Each row is a point on a tangle of strands that fork, close into loops and nearly touch. The rows are in no order.
In the rows, zero is written as 128.
Points whose rows are less than 95.9 apart are linked; no others are. Some points are linked to none.
z96: [117 115 100 107 101 144 108  54 135 117 148  63 107 170 154 128 106 143
 169 118 102  94 104 120]
z249: [148 170  97  97 120  95  97 100 120 155 168  38 102 179 146  87  98 132
 156 105 125  35 132  79]
z534: [173 149  86 176 150 142 152  96 150 176 132  56 119 168 114 113 154 143
 157 130  85 107 125 120]
z121: [124  93 118 135 113 131 149 102 125 123 145 143 159 137 115 135 147 120
 133 161 110 188 123 190]
z985: [154 133 121 131 152 150 171 123 145 165 100 150 166 104 116 131 164 141
  84 142  88 178 135 126]
z672: [106  82 107 160 146 138 136  84 164 151 158  96 152 121 124 101 166 140
 153 143 103 115 138 125]
z855: [121 123 154 132 118 162 146  62 149 103 138  58 109 112 128  99 135 141
 150 153  49 123  79 134]
z90: [148  89 109 109 120 105 111 126 111 129 121 121 136 146 134 138  98 143
 175  94 149 108 133 120]
z772: [155 124 114 121 135 125 117 102 129 132 117  59 116 125 138 109 104 164
 161 104  80  91 125 103]
z657: [145 171  83  78 148  96 101 177  82 190 176  85  69 147 115 106  92 137
 114 105 186  82 122  70]
z740: [100 118 127 100 136 110  72 127 141  98 107 129 129 132 145 105  90 161
 143 116 108 104 161  96]
z19: [185 163 131 106 147 105  71 137 120 170 122  88  87 179 120  88  64 134
 131 125 145 159  72 142]
z554: [158 152  88 112 170 123 138 139 154 190  93 168 139 135 153 125 145 108
  76  93 170 130 130  82]
z317: [105 166  97 131 125 151 166 116 129 147 136  91 148 140 126 106 142 162
 107 119 126  57 185  61]
z65: [165 167 117 152 128 117 104  61 148 157 155  42 109 204 130 110 148 138
 154 135  99  85 105 106]
z123: [151 125 132 123 120 141  84 143 112 143 130  98  98 158 122 129  74 155
 149  97 152 143  93 137]
z351: [170 146  94 126 146 126 127 111 181 169 108 112 131 155 134 102 141 134
 137 140  46 183 132 142]
z363: [188 145 117 111 140 122 125 127 152 185 105 129 133 173 115  93 112 125
 128 126 122 176 105 132]
z815: [170 152  96 105 152 142 112 140 165 140 127 137 115 171 159  84 129 124
 107 125 111 145 146  92]
z722: [100 124 141 148 134 151 189 116 130 156  94 150 150 101 148 166 139 111
  79  90 177 138 130 113]
z966: [135 181 106  89 160  99  90 179  61 182 165 111  60 142 124 118  89 133
  72 113 215 113 124  98]
z270: [127 117 149 129 121 101 108  96 165 132 123 160 164 155 132  97 124 103
 153 152 106 187 116 219]
z691: [ 67  87 131 127 114 101 156 166 112 101 155 182 149  46 113 166 201  83
  97 183 128 155 142 140]
z355: [ 95 102 157 112 115 101 139 110 143 103 122 121 110  68  90  99 153  96
 134 221  54 188  82 162]
z795: [150 177  73 110 147 129  92 156 107 177 168  67  53 166 131 103  82 158
 123 108 156  97 134  76]
z889: [156 160 134 123 118 142 113 113  97 174 165  81 124 166 104 130 138 159
 122  82 161  52 125  73]
z47: [ 78 130 134 121 116 121 174 153 128  90 107 208 154  74 164 189 162  81
  84 116 156 120 166 123]
z460: [130 134 133 141 132 123 164 143 156 122 111 219 161  96  88 135 156  93
 108 158 116 193 132 225]
z919: [169 135 125 129 121 122 124  53 136 167 138  73 152 187 119 119 150 143
 142 153  74 152  99 154]
z226: [ 79 136 140 132 121 117 140 164 138  82 108 230 151  82 153 200 178  81
 101 137 131 138 162 129]
z592: [143 143 114 113 137 160 137 132 146 130 136 129 130 169 161  92 145 133
  89 136 103 150 156  85]
z788: [134  90  92 148 144 122 134  70 159 168 164  93 148 154 130  82 158 126
 158 142 117 131 127 147]
z677: [133 155 102 102 152 117 130 148 126 164  90 167 139 117 149 136 121 122
  80  76 180 102 156  75]
z873: [148 135  79 159 137 146 152  66 151 133 134  49 110 143 122 119 154 156
 159 142  56 102 124 137]
z870: [182 162 134  91 147 127  70 186 112 123 120 172  93 160 129 120  86 120
 105  98 161 164 117 151]
z923: [172 131 124 101 134  91 119 169 106 161 134 158 124 180 126 122 107  90
 132 119 205 127  90 115]
z498: [129 122  81 103 148 138 130 113 188 135 153 164 152 120 122  98 167 110
 100 167  63 207 139 186]
z643: [ 87 105  91 154 135 123 133  75 166 137 167  64 134 115 140  99 168 139
 154 155  69 109 146 121]
z724: [139 124  89  99 153 152 129 115 178 118 137 163 133 129 138 101 168 115
 106 163  59 186 144 139]
z605: [128 149 132 149 134 125 128  43 164 147 130  45 142 140 155 101 149 127
 148 158  34 136 102 164]
z803: [135 135 142 152 133 164 186 121 115 169 109 135 135 122 130 146 130 122
  89  88 193 134 113 117]
z695: [141 107 131  94 122 134 122 105 130 104 125  82 124 123 160 105 108 148
 144 116  74 114 127 107]
z53: [149 125 116  87 140 124  74 154 135 119 132 138  98 166 151  89  80 127
 135  97 153 133 133 108]
z968: [154 153 145 110 172 131  88 165 123 110  96 144 127 112 137 106 102 155
  82 109 125 118 155 100]
z403: [145 179 121 161 133 136 125  56 160 143 118  26 107 158 175 102 134 122
 166 123  45 100  95 147]
z693: [ 88 104 151 166 124 151 178 118 130 143 136 133 146  86  90 139 178 121
  96 180 120 174 114 140]
z858: [139 174 106 139 126 137  98  46 155 152 122  31  87 166 182 113 110 132
 176 114  87  91  71 132]
z120: [134  94  98 132 132 117 136 108 128 118 129 162 143 165 131 118 124 113
 141 138 183 131 145 147]
z763: [136 137 147 162 102 119 120 196 113  78 123 171 119 113 153 177 100 125
 162 108 147 127 155 138]
z11: [142 135 108  90 137 122  73 121 145 116 125  98  90 164 180  72  76 124
 140 111 118 117 123 101]
z162: [177 131 143 115 120 106 135 135 115 165 131 154 139 192 132 114 123  96
 121 123 181 157  98 137]
z438: [127 171 127  97 147 124  77 186  87 135 132 161  95 140 150 130  88 135
  64  93 190 129 157 106]
z230: [173 140 140 124 121 142  95 116 126 152 119  91  96 170 113 107  74 149
 150 109 126 162  83 154]
z548: [ 77 121 155 165 127 158 185 115 124 142 113 138 148  99 125 161 164 117
  76 144 149 149 115 119]
z712: [103 131 167 185 124 148 168 155 142 121  99 186 143 115 137 153 133 103
 105 123 180 160 127 147]
z256: [130 114 126 119 145 129  83 161 159  71  87 198 118 121 130 135  99 122
 153 121 114 139 138 144]
z773: [143 149 105 122 135  92 139 158 112 151  83 196 139 134 150 195 128  96
 102  88 205 123 145 116]
z697: [ 81 127 164 182 115 142 188 162 137 114 111 185 138  89 161 170 143  76
 109 110 182 140 134 137]
z400: [110 132 191 159 119 131 146 141  96 113 118 144 165 130 138 158 146 136
  99 117 158 115 144 112]
z193: [147 132 163 175 126 142 141 107 101 163 115 122 154 143  96 160 136 152
 128 111 169 117 111 133]
z72: [146 125 124 113 126 142 135 143  97 146 130 130 126 152 136 120 106 138
 105  94 180 101 149  92]
z14: [ 96 169 108 115 127 114 126 157 126 125  82 203 127 131 165 196 113 101
  81  76 211 109 161  99]
z562: [126  88 112 124 130 143 167 151 144 125 117 194 144  89 127 153 154 112
 128 118 139 159 141 140]
z26: [137 131 149 112 151 135 111 152 159 105  91 209 157 118 111 145 157 109
 110 138  96 171 134 150]
z679: [124 178 148 111 124 137 106 148  65 161 163  85 110 126 105 124 101 173
  87  73 181  61 157  99]
z211: [ 82 113 139 124 144 118 127 129 157 103 112 152 123  88  91 113 167 114
 113 214  67 190 111 142]
z774: [151 159 121 134 142 158 166 126 113 188 109 115 120 138 143 139 117 126
  71  83 193 132 111  96]
z519: [159 174 111 120 168 138 105 158 116 143 116 100 109 134 140 107 105 175
  83 107 128 105 166  76]
z36: [ 69  73 147 117  98 100 126  82 114  71 123 105 120  65 132 143 127 117
 187 171  91 113  88 159]
z994: [102 150 189 161 112 125 145 157  91 119 111 143 156 108 154 163 116 122
  88  83 189  95 152 114]
z381: [155 101 106 142 144 106 122  78 143 171 130 105 152 173 118 101 139 125
 162 138 142 138 111 147]
z299: [168 164 108 158 160 148 153 121 135 184 115  98 124 168 120 107 133 146
 108 127 137 133 126  96]
z981: [131 126 156 131 111 169 114  69 136 113 129  55 101 125 139 118 107 154
 157 120  64 114  75 139]
z913: [ 84  97 157 139 131 133 138 115 133  85 125  97 117  95 110  88 127 136
 148 168 100 107 115 100]
z209: [ 87 166 148 108  99 156 128 146  78 115 152 105 127 127 106 129  89 168
 104  90 178  59 167 103]
z818: [134 143 129 139  93 119 152 163  79 138 137 149 129 148 141 173 105 112
 134  84 220  87 143 123]
z667: [ 92  98 172 151  99  79 134 153 111  81 146 148 147  74 101 164 176  90
 144 210  95 172 125 175]
z368: [ 97  69  99  92 103 121 123  84 135  99 151 122 138 126 155 122 127 132
 166 133 103 129 138 138]
z295: [162 153  91 170 147 151 161 104 151 194 131  83 135 176 113 124 155 139
 127 140 108 153 122 104]
z678: [173 110 106  84 133 110 107  91 134 116 115 126 122 173 161  96 106 114
 147 139 117 152 116 151]
z807: [117  95 168 146  99 146 125  60 112  87 149  90 135 123  85 149 150 150
 165 129 101  78 102 152]
z948: [ 88 127 113 129 136 146 123 136 151 108 103 199 141 131 145 156 149 118
  86 138 144 157 159 105]
z4: [142 113 139 142 100 144 170 118 119 137 132 158 154 156 120 148 140 112
 124 141 140 186 120 178]
z746: [ 64 127 159 147 102 129 182 161 130 106 110 191 142  81 156 166 145 101
 100 108 175 118 153 107]
z747: [ 92 105 159 107 103  84 127 139 143  92 122 156 119  63  84 118 164  77
 141 214  57 197  91 200]
z864: [113  99 180 139 100 111 107  99 114  75 117 117 147 142 147 134 107 127
 165 143 108 133 118 172]
z477: [154 138 116 134 133 100  95  56 139 167 143  54 141 192 144 122 150 143
 160 129  87 107 111 115]
z426: [131 134 152 145  91 153 131 114  89 134 162 117 124 156  91 163 127 148
 144  74 195  52 118 121]
z959: [187 142  98 100 136  94 110 123 110 178 150  62  93 168 110 122 103 139
 153 108 146  81  75  88]
z252: [151 149 110 122 144 136  94 113 173 129 128  82  91 166 171  66  88 133
 144 121  92 138 117 115]
z265: [101  95 176 168 110 126 143  88 101  93 144 115 153 108  82 154 160 142
 149 153 125  90 117 145]
z598: [123 150 145 135 157 174 147 171 138 127  95 132 113  91 125 120 115 157
  71 113 127 142 130  80]
z998: [167 178 138 126 148 135 122 152  89 211 152  75 104 150 127 122 124 140
  83  80 177 105 103  77]
z630: [143 154 127 111 109 101  79 166  59 140 164 117  89 163 117 144  68 134
 140  97 212  89 129 131]
z142: [ 66 110 129 127 133 115 125  52 149 102 128  58 115  76 160 108 153 120
 154 192  45 123  86 146]
z599: [132  73 106 135 112 146 164  88 111 137 165 113 146 130 106 151 156 140
 154 124 136 117 126 144]
z150: [127 177 106  84 152 110  75 185  77 159 150 134  72 136 137 112  85 141
  73  96 210 111 162 112]
z78: [170 159  98  93 174 100  92 181 130 188 112 143 104 146 131 117 103 120
 102 100 176 117 123  78]
z544: [101 149 147 127 147 168 117 189 155  88  82 216 105  89 127 166 125 101
  93 111 134 154 127 113]
z491: [175 171 103 134 141 134 129 151 127 162 143  56 103 154 157  95 124 144
 124  93  88  92 152  70]
z161: [149 165 130 106 148 151  91 184 116 130 120 175  89 152 146 119  95 121
  73  93 184 153 133 115]
z308: [156 103 100  93 130 101 113 161 113 130 101 163 136 131 133 141  98 138
 152  93 157 109 152 112]
z683: [102 106 148 120 111  81 130 144 128  72 132 172 130  61 100 151 169  83
 142 211  81 186 113 197]
z331: [151 125 150 123 116 153 118 116 132 107 101 111 115 145 114 113  78 147
 139 136  92 172  90 157]
z579: [ 86  74 127 114 127 114 137 102 128 109 143 103 142  76 113 133 164 138
 134 192  64 154 124 133]
z412: [108 142 160 197 100 113 193 186 128  88 123 171 134  72 136 199 160  91
 154 171 145 148 131 154]
z321: [114 140 135 118 152 181 130 187 145 114  94 170 101  82 130 133 104 138
  83 101 138 145 134  93]
z242: [133 187 132 107 132 122  78 146  67 191 188  67  87 144 103 114 105 168
  96  83 179  67 149  90]
z652: [155 155 112 151 115 106 162 161 116 143  97 206 143 136 161 205 131  85
 120  98 187 151 133 152]
z878: [109  84 169 157  78 131 150 106 112 102 146 125 140 120 108 160 143 118
 183 148 105 161  94 186]
z340: [192 166 122  82 163  86  71 159 110 159 142 101  88 179 128  78  84 120
 106 133 151 140  88 116]
z133: [109 129 156 152 104 130 143 198 131  66 109 200 122  89 136 174 133 107
 144 133 131 148 138 134]
z493: [122 117 160 137 106 164 113 106 131 104 117  85 110 131 115 117  87 155
 156 126  86 148  73 148]
z520: [ 96  84 104 111 102 140 119  65 136 112 148  86 124 146 156 132 124 138
 174 134  91 130 114 136]
z726: [101  77 113 139 114 133 145  96 110 118 181 118 151 103 100 156 165 127
 127 175 111 163 126 184]
z201: [145 146 145 133 132 141 147 166 142  97 102 233 150 115 150 167 151  78
 112 110 147 151 142 159]
z462: [141 102 129 133 117 137 117  29 131 117 144  78 128 138 103 128 140 155
 165 113 107  59  95 153]
z128: [151 116 154 121  99 122  92  81 101 113 142  83 114 169 134 139  92 129
 171 101 135 107  84 154]
z935: [ 76  61 133 113  98  90 128 126 124  73 132 131 121  58 125 146 140  99
 185 176  84 147 110 171]
z152: [107  82 137 146  95 123 144 150 117  90 127 163 137 118 129 155 126 125
 172 144 137 138 145 147]
z819: [124 106 159 145 103 122 105  54 119 115 136  96 155 158 121 133 132 136
 157 146  96 142  99 182]
z84: [108 121 158 140 148 132 128 128 175 107  96 136 138  99  99  87 133 133
 125 181  69 175 113 132]
z473: [176 182  94 103 170  80  86 190 114 200 151  72  76 168 136 105 110 129
 109 126 134 116 106  62]
z221: [ 83 131 100 146 132 160 185 110 139 141 149 102 144 113 131 118 171 143
  97 139 124  90 170  68]
z456: [128 129 117 115 110 136 156 156  97 115 120 167 133 137 148 138 108 120
 113  92 202  98 159 109]
z187: [158 159  89  89 142  75  91 137 127 164 142  74 108 182 152  89 105 135
 139 116 127  79 137  65]
z164: [ 73 131 148 134  89 126 154 198 109  76 118 158 125  82 122 153  88 134
 149 118 166  89 167 108]
z107: [142 115 176 153  94 135 158 165 131  94 114 174 133 108 117 141 115 110
 160 142 107 180 108 186]
z866: [103  86 122 109 128 136 151 141 139 103 129 175 148  86 121 140 169 120
 114 162  95 170 139 136]
z168: [109 121 144 121 105 120 119 195 110  88 120 163 126 101 134 152  86 139
 157  88 156 101 166 119]
z393: [145 162  85 156 119 161 153 131 137 134 140  46  99 156 146 124 135 162
 142 113  71  91 156  77]
z531: [145 109 102 112 151 140 150 149 145 147 103 203 142 110 139 143 148 109
 109  97 160 145 141 123]
z294: [156 166 141 129 145 118 122 164  77 201 146 114  99 135 130 133 104 113
  78  71 229 115 101 103]
z100: [134  98 168 152 139 146 123 131 126 119 124 116 131 125 118 102 104 144
 150 111 145 117 121 136]
z415: [131 138 133 161 153 174 148 156 150 145 116  89 112 104 117 101 120 162
 116 114 109 133 125  81]
z918: [131 136 151 155 123 130 171 161 146 105 113 226 157 102 134 161 166  74
 114 135 138 175 139 187]
z457: [128 151 134 128  89 116 111 175  69 131 141 127 117 144 128 166  83 146
 136  78 208  77 155 121]
z409: [181 144 114 117 135 132 146 125 148 178  88 159 152 152 103 109 120 134
 115 125 115 189 114 156]
z271: [124 159 116 131 133 128  84  93 157 138 134  36  88 169 186  87  98 139
 157 113  86 102 104 109]
z365: [161 116 134 134 125  92 122  89 153 168 119 144 163 177 113  84 129 104
 156 142 129 170 105 193]
z69: [181 171  93  80 165  72  74 161 115 165 144  78  90 166 143  93  91 129
 117 129 140 105 117  76]
z714: [140 177 141 132 139 136 105 190 122 114 105 201 107 139 158 162 106  91
  88  85 200 146 133 138]
z984: [145  98  79 112 141 144 153  81 140 113 152 102 135 138 140  99 148 132
 121 171  79 152 145 154]
z978: [ 98  79 117 142 121 118 145 111 125 117 162 158 161 145 136 121 147 114
 143 137 171 117 166 152]
z915: [169 144 108  99 166 105  79 179 138 154 100 196 124 132 128 134 114 110
 119  82 178 123 129 102]
z860: [ 82 138 126 160  79 140 177 141  97 124 134 152 146 121 128 185 121 125
 138  92 205  80 160 122]
z877: [ 74 100 115 148 124 154 170 105 138 137 171  99 146  97 116 121 196 137
 108 163 112 108 156  89]
z137: [168 157 143 103 160 145 124 144 150 138  79 201 152 126 119 126 143 120
  82 113 109 167 131 127]
z83: [ 92 133 163 135  96 155 144 128  83  93 145 119 138 133 106 130 113 162
 114 116 167  53 155 108]
z276: [147 107  73 133 136 134 137  48 152 149 130  56 123 129 136 124 138 144
 170 136  74 120 110 149]
z370: [ 89  76 135 131 103 123 149 148 116  83 147 162 140  94 123 148 155 112
 142 170 119 152 141 144]
z274: [171 175 129 132 136 142 115 142 103 189 172  54  94 157 129 106 128 153
 114  83 133  84 126  74]
z528: [174 120 119  96 115 104 110 125  81 152 151  94 113 174 110 126  95 132
 154 103 181  75  99 102]
z503: [150 102 127  96 136 104  91 102 133  82 114 162 139 161 158 100 118 109
 140 137 118 143 137 157]
z564: [167 122 100 128 114 153 141  68 122 154 154  78 125 175 104 141 152 153
 142 118 117  98 117 115]
z88: [163 151 158 166 117 117 114 177  90 163 129 138 116 157 124 160  95 120
 137  86 203 135 106 143]
z969: [165 136 121 102 145 116 100 185 121 118 102 197 128 123 136 152 110 116
 131  75 167 114 152 121]
z623: [148 156  88 138 116 163 142  91 133 137 157  53 110 171 120 132 149 160
 146 112  96  68 138  82]
z222: [164 128 133 131 103 129 142 130 124 157 127 168 150 184 126 136 128 100
 139 129 166 181 113 164]
z384: [ 98 152 175 139 133 136 112 176  90 129 119 131 133 104 138 133 100 158
  82  85 174 101 163  98]
z810: [115 113 137 111 136 123  78 157 134  81  92 159 116 125 134 125  95 142
 141 117 117 130 147 120]
z117: [101 148 155 124 149 131 105 186 116 109 113 159 124 105 136 107  98 152
  87  99 159  95 167  93]
z778: [109  86 137 106 133 118 127  86 139 103 121  98 142  96 138 113 149 140
 138 170  49 154 117 138]
z571: [136 110 157 155 138 133 132 120 132 125 109 131 160 136 108 104 123 135
 133 135 132 143 123 143]
z523: [119 158 110 106 123 136 104 137 115 134 142  70 114 134 115  94  83 183
 133  95 132  63 164  81]
z687: [121  98 105 104 137 136 159 134 135 108 119 122 140  87 133 123 156 148
 119 146  69 133 157  84]
z508: [123 132 151 146  81 125 105 167  79 112 148 121 124 143 123 168  76 152
 172  77 176  78 150 132]
z611: [119 110 132 130 122 171 163 122 111 102 130 127 128 129 126 123 126 148
 107 141 137 123 137 100]
z145: [125 110 153 150 144 160 112 140 146 124 128  95 110 112 121  78  98 151
 144 107 120 106 114 106]
z234: [ 99 113 146 133 118 154 162  80 147 100 157  66 101 113 112  97 162 131
 137 192  48 147  98 127]
z997: [ 84 116 180 148 103 127 140 139  95  68 132 126 143 107 100 118 116 144
 139 139 155  67 148 112]
z6: [ 79  84 102  95 127 113 140 130 137  99 139 120 126  62 116 118 164 135
 132 176  61 135 141  92]
z179: [141 179  89 103 164 106 102 170 119 184 106 131 112 142 137 123 101 136
  81  92 189 100 148  60]
z718: [ 83  95 124 143 108 136 160 122 106 137 135 138 171 102 116 173 158 135
 122 121 154 109 159 114]
z911: [101 113 111  94 157  99 109  99 179 103 129 137 132  60 118  81 160  93
 108 209  33 173 111 195]
z382: [154 130 159 175 111 128 130 136 101 144 115 137 149 155 118 169 114 136
 143 105 176 140 114 152]
z56: [ 81  67 100 133 107 138 153  92 112 118 184 112 148 104 104 150 168 142
 143 158 119 121 139 145]
z452: [165 171 120 147 137 138  86  75 141 156 161  54  83 197 101 117 135 156
 144 107 132  57  94 101]
z104: [126 158 119 112 144 155 108 160  98 121 134  88  91 110 121  97  87 185
 100 103 131  95 165  90]
z946: [135  98  71 127 153 138 148  91 147 120 132 128 136 136 129 103 144 133
 120 166 120 142 154 127]
z333: [140 108 182 121 109 143 141 140 130  88 102 137 126  99 111 118 102 129
 149 138  80 172  97 167]
z367: [ 86 157 129 153 120 161 144 122 123 157 127  88 136 123 110 122 127 179
 103 105 139  63 158  62]
z917: [183 134 100 110 145 118 107 110 116 165 126  66 106 163 131 110  99 151
 149 108 119 107  98 103]
z432: [ 69 113 141 140 120 112 144 173 139  94 132 205 147  61 125 181 192  84
 104 169 128 162 149 130]
z23: [163 167  97 143 145 172 165 130 122 182 122  87 109 157 130 136 128 145
  91 108 145 122 125  74]
z688: [ 77 143 102 117 128 136 138 138 145 114  89 198 141 122 157 172 133 121
  76 108 166 125 171  93]
z750: [100 137 104 107 125 117  84 137 138 123 114  99 134 133 138  93  86 173
 146 104 108  81 168  81]
z79: [139 102  72 106 154 122 139 107 140 128 118 153 138 146 135 106 132 135
 124 142 151 117 163 109]
z924: [ 79  79  79 129 142 110 111  70 165 124 166  70 140  83 146 105 160 130
 145 177  68 145 129 166]
z887: [113 113 159 150 147 150 137 138 156 115 109 144 142 107 109 103 136 140
 118 152 107 168 119 123]
z896: [132 128 104 109 145 123 105 115 183 140 134 190 165 112 102 118 161 105
 110 158  73 202 136 208]
z662: [144 190  91  81 117 118  99 131 101 172 194  45  84 166 112  97 100 157
 146  91 156  35 140  75]
z825: [112 124 162 134 134 126 125 180 154  68  94 219 130  89 112 162 149  96
 140 150 103 166 127 151]
z414: [112  90 110 114 141 123 136 146 156 111 122 192 147  56  95 146 172 103
 127 172  92 180 133 176]
z45: [ 56 100 129 153 122 148 169 117 119 131 160 118 139  82  98 145 191 136
 100 183 128 128 140 101]
z283: [139 119 157 134  94 107  82 125  89 105 143 100 117 151 133 151  72 142
 190  82 153  86 114 154]
z702: [127 106 120  94 131 128 121  94 148 100 112  92 131 113 162 107 126 142
 142 143  44 142 124 120]
z891: [130 143 147 160 139 150 142 165 136 123  99 185 132 138 142 140 113 108
  94 106 192 151 130 138]
z195: [ 84 115 162 122 134 137 147 176 147  73 119 204 132  82 133 114 155  91
 109 134 138 123 146 100]
z816: [143 106  84 108 127 130 142  73 151 140 136 124 140 153 123 102 126 121
 136 168  83 189 124 197]
z621: [120  93 120 140  99  90 111 131 118  96 125 147 139 146 143 147 103 122
 197 112 156 112 143 151]
z979: [113 124 123 140 144 116 152 157 145 101 116 212 147  57  83 167 176  86
 110 190 108 180 133 201]
z468: [116 115 179 150 115 108 156 158  97  81 109 170 166 101 133 150 139 125
 116 129 145 105 162 129]
z73: [ 58 112 135 145  84 128 175 159 107  80 120 162 133  75 100 163 126 128
 149 149 161  91 157 104]
z417: [146  96 111 128 109 148 150  69 112 149 169 105 139 159  94 150 162 144
 146 110 144  82 125 121]
z960: [176 143 146 102 126 117  86 146 155 107  94 198 130 160 132 117  96  95
 148 113 104 174 114 183]
z200: [ 90  66  99  99 118 100 108  84 140 100 147 130 142  99 159 126 137 109
 162 152  87 159 125 182]
z55: [ 90 108  88 131 147 115 117  67 174 140 171  63 147  79 133  98 151 118
 124 187  49 170 105 207]
z557: [156 155 122 126 162 151 162 126 158 168  84 176 158 118 134 134 158 123
  60 115 123 169 132 119]
z830: [ 53 104 128 147  89 145 188 131 109 120 137 148 147  86 111 171 148 127
 135 127 172  96 153 107]
z146: [184 164  92 109 150 103 109 126 174 188  96 124 121 183 123  93 116 124
 136 142  86 181 105 130]
z606: [164 154 135 107 145  92 127 181  92 188 136 144 114 158 132 140 107  91
 105  94 225 117  81 105]
z112: [126 116 132 138 124 117 117  42 142 138 140  73 164 140 127 122 153 143
 138 160  62 152 111 178]
z808: [ 87  88 152 124 113 114 116  69 131  95 110  81 135  87 139 125 129 130
 165 162  71 120  94 148]
z938: [111 103 161 159  84 112 155 140 134  93 130 154 136 100 106 150 129 102
 185 175  90 185 107 216]
z961: [147 158 172 146 138 156 123 139  70 145 138  96 116 121 103 134 106 170
  91  81 174  85 123 115]
z316: [140 125 129 102 105 127  85  68 106 121 144  66 107 170 139 132  94 150
 165  99 125  79 100 124]
z441: [146 135 131 138 122 129  73 149  87 128 142 101  84 163 112 135  66 156
 142  99 185 117 114 135]
z139: [ 86  97 164 139 135 146 121 111 153 109 139  79 115 102 130  74 120 137
 161 132  98 104 112 107]
z492: [ 94  83 168 170  92 103 165 125  93  89 155 126 147  70  85 167 175 109
 158 182 127 104 129 155]
z254: [133 136 138 125  92 144 124  89 109 151 161 106 139 168  84 156 149 161
 139  87 163  43 128  99]
z205: [165 139 111 105 135 128 138 136  97 165 150 111 108 169 122 112 105 126
 116 106 194  88 121  91]
z817: [166 130 149 118 122 102  95 137 135  73 111 184 140 164 151 131 113  98
 151 132 129 147 136 178]
z437: [176 152 139  88 140 129  69 172 145 110  96 193 109 151 121 123  90 115
 128 101 119 169 116 159]
z332: [103 150 152 181 110  92 187 190 130  71 121 198 125  47 145 194 175  73
 139 180 141 138 146 137]
z500: [172 142 124 150 128  93 151 159 126 114 106 210 155 140 153 173 148  87
 142 119 170 145 152 171]
z552: [150 145 156 170 145 166 138 124 109 158 120  99 133 132 102 121 120 160
 106  94 168  89 116 102]
z694: [ 79 112 162 125 129 148 150 169 142 113 117 177 141  82 142 119 149 116
 100 111 140 122 151  82]
z584: [142 130 128 102 138 127 105 123 167 121  98 197 168 133 104 136 149 119
 112 153  74 188 131 176]
z383: [201 171 114 134 163 131 131 148 142 196 113 103 113 169 118  91 112 131
 108 118 136 145 109  98]
z156: [ 71  99 153 151 125 132 152 118 125  81 135 126 139  98  95 103 140 137
 126 173 136  85 141 104]
z5: [133 139 105 108 157 170 134 138 178 117 126 173 128 133 140 107 165 119
  91 144  82 168 150 105]
z909: [149 112 108 132 147 147 166 127 156 144 121 116 151  89 123 117 168 142
 116 158  52 163 138 119]
z798: [ 75 108 119 120 151  97 107  77 171 120 133 102 141  66 137  93 152 108
 122 206  46 172  98 197]
z595: [107  97 170 131 114  98 104 106 143  74 102 140 146 121 157 122 110 108
 168 154  95 159 108 191]
z169: [ 91 108 172 193  96 100 173 167 103  98 138 154 141  63 105 182 173  90
 152 185 131 150 122 160]
z419: [100 101 158 130 128 104 107  97 161  95 136 145 160 112 132  98 140 102
 137 180  79 185 121 205]
z504: [150 127 122 103 140 133 129 177 135 110  97 222 135 105 148 158 133  98
 116  84 149 123 152 126]
z379: [142 149 117 150 134 130 124  99 167 148 121  64 130 153 160 106 137 139
 140 139  35 155 130 127]

A tip is a point with one link. Name the tips that can be reached along the links from each point below, in the order of the rows.
z504 => z554, z948
z667 => z544, z242, z462, z88, z332
z817 => z691, z795, z678, z195
z599 => z426, z978
z104 => z256, z468

A fork is a point with three links, a tip a point with one. Leave the first point through the second and follow the links. Name the first fork or tip that comes.
z815 / z592 => z26
z548 / z693 => z367
z896 / z498 => z815
z256 / z810 => z468

How many points has the smallest loop of links through each point below? Write none if it is on no loop.
z504 => 9
z308 => 10
z393 => 8
z4 => 15
z351 => none

Name the points in between on the shortest way along the links from the first point to the second, in order.
z162 / z417 => z222 > z4 > z121 > z726 > z56 > z599
z242 / z100 => z679 > z209 > z83 > z997 > z156 > z913 > z139 > z145
z959 / z331 => z528 > z205 > z72 > z456 > z818 > z457 > z630 > z441 > z123 > z230
z112 / z803 => z605 > z379 > z351 > z146 > z363 > z383 > z299 > z23 > z774
z683 / z807 => z667 > z169 > z492 > z265
z763 / z230 => z168 > z164 > z73 > z830 > z860 > z818 > z457 > z630 > z441 > z123
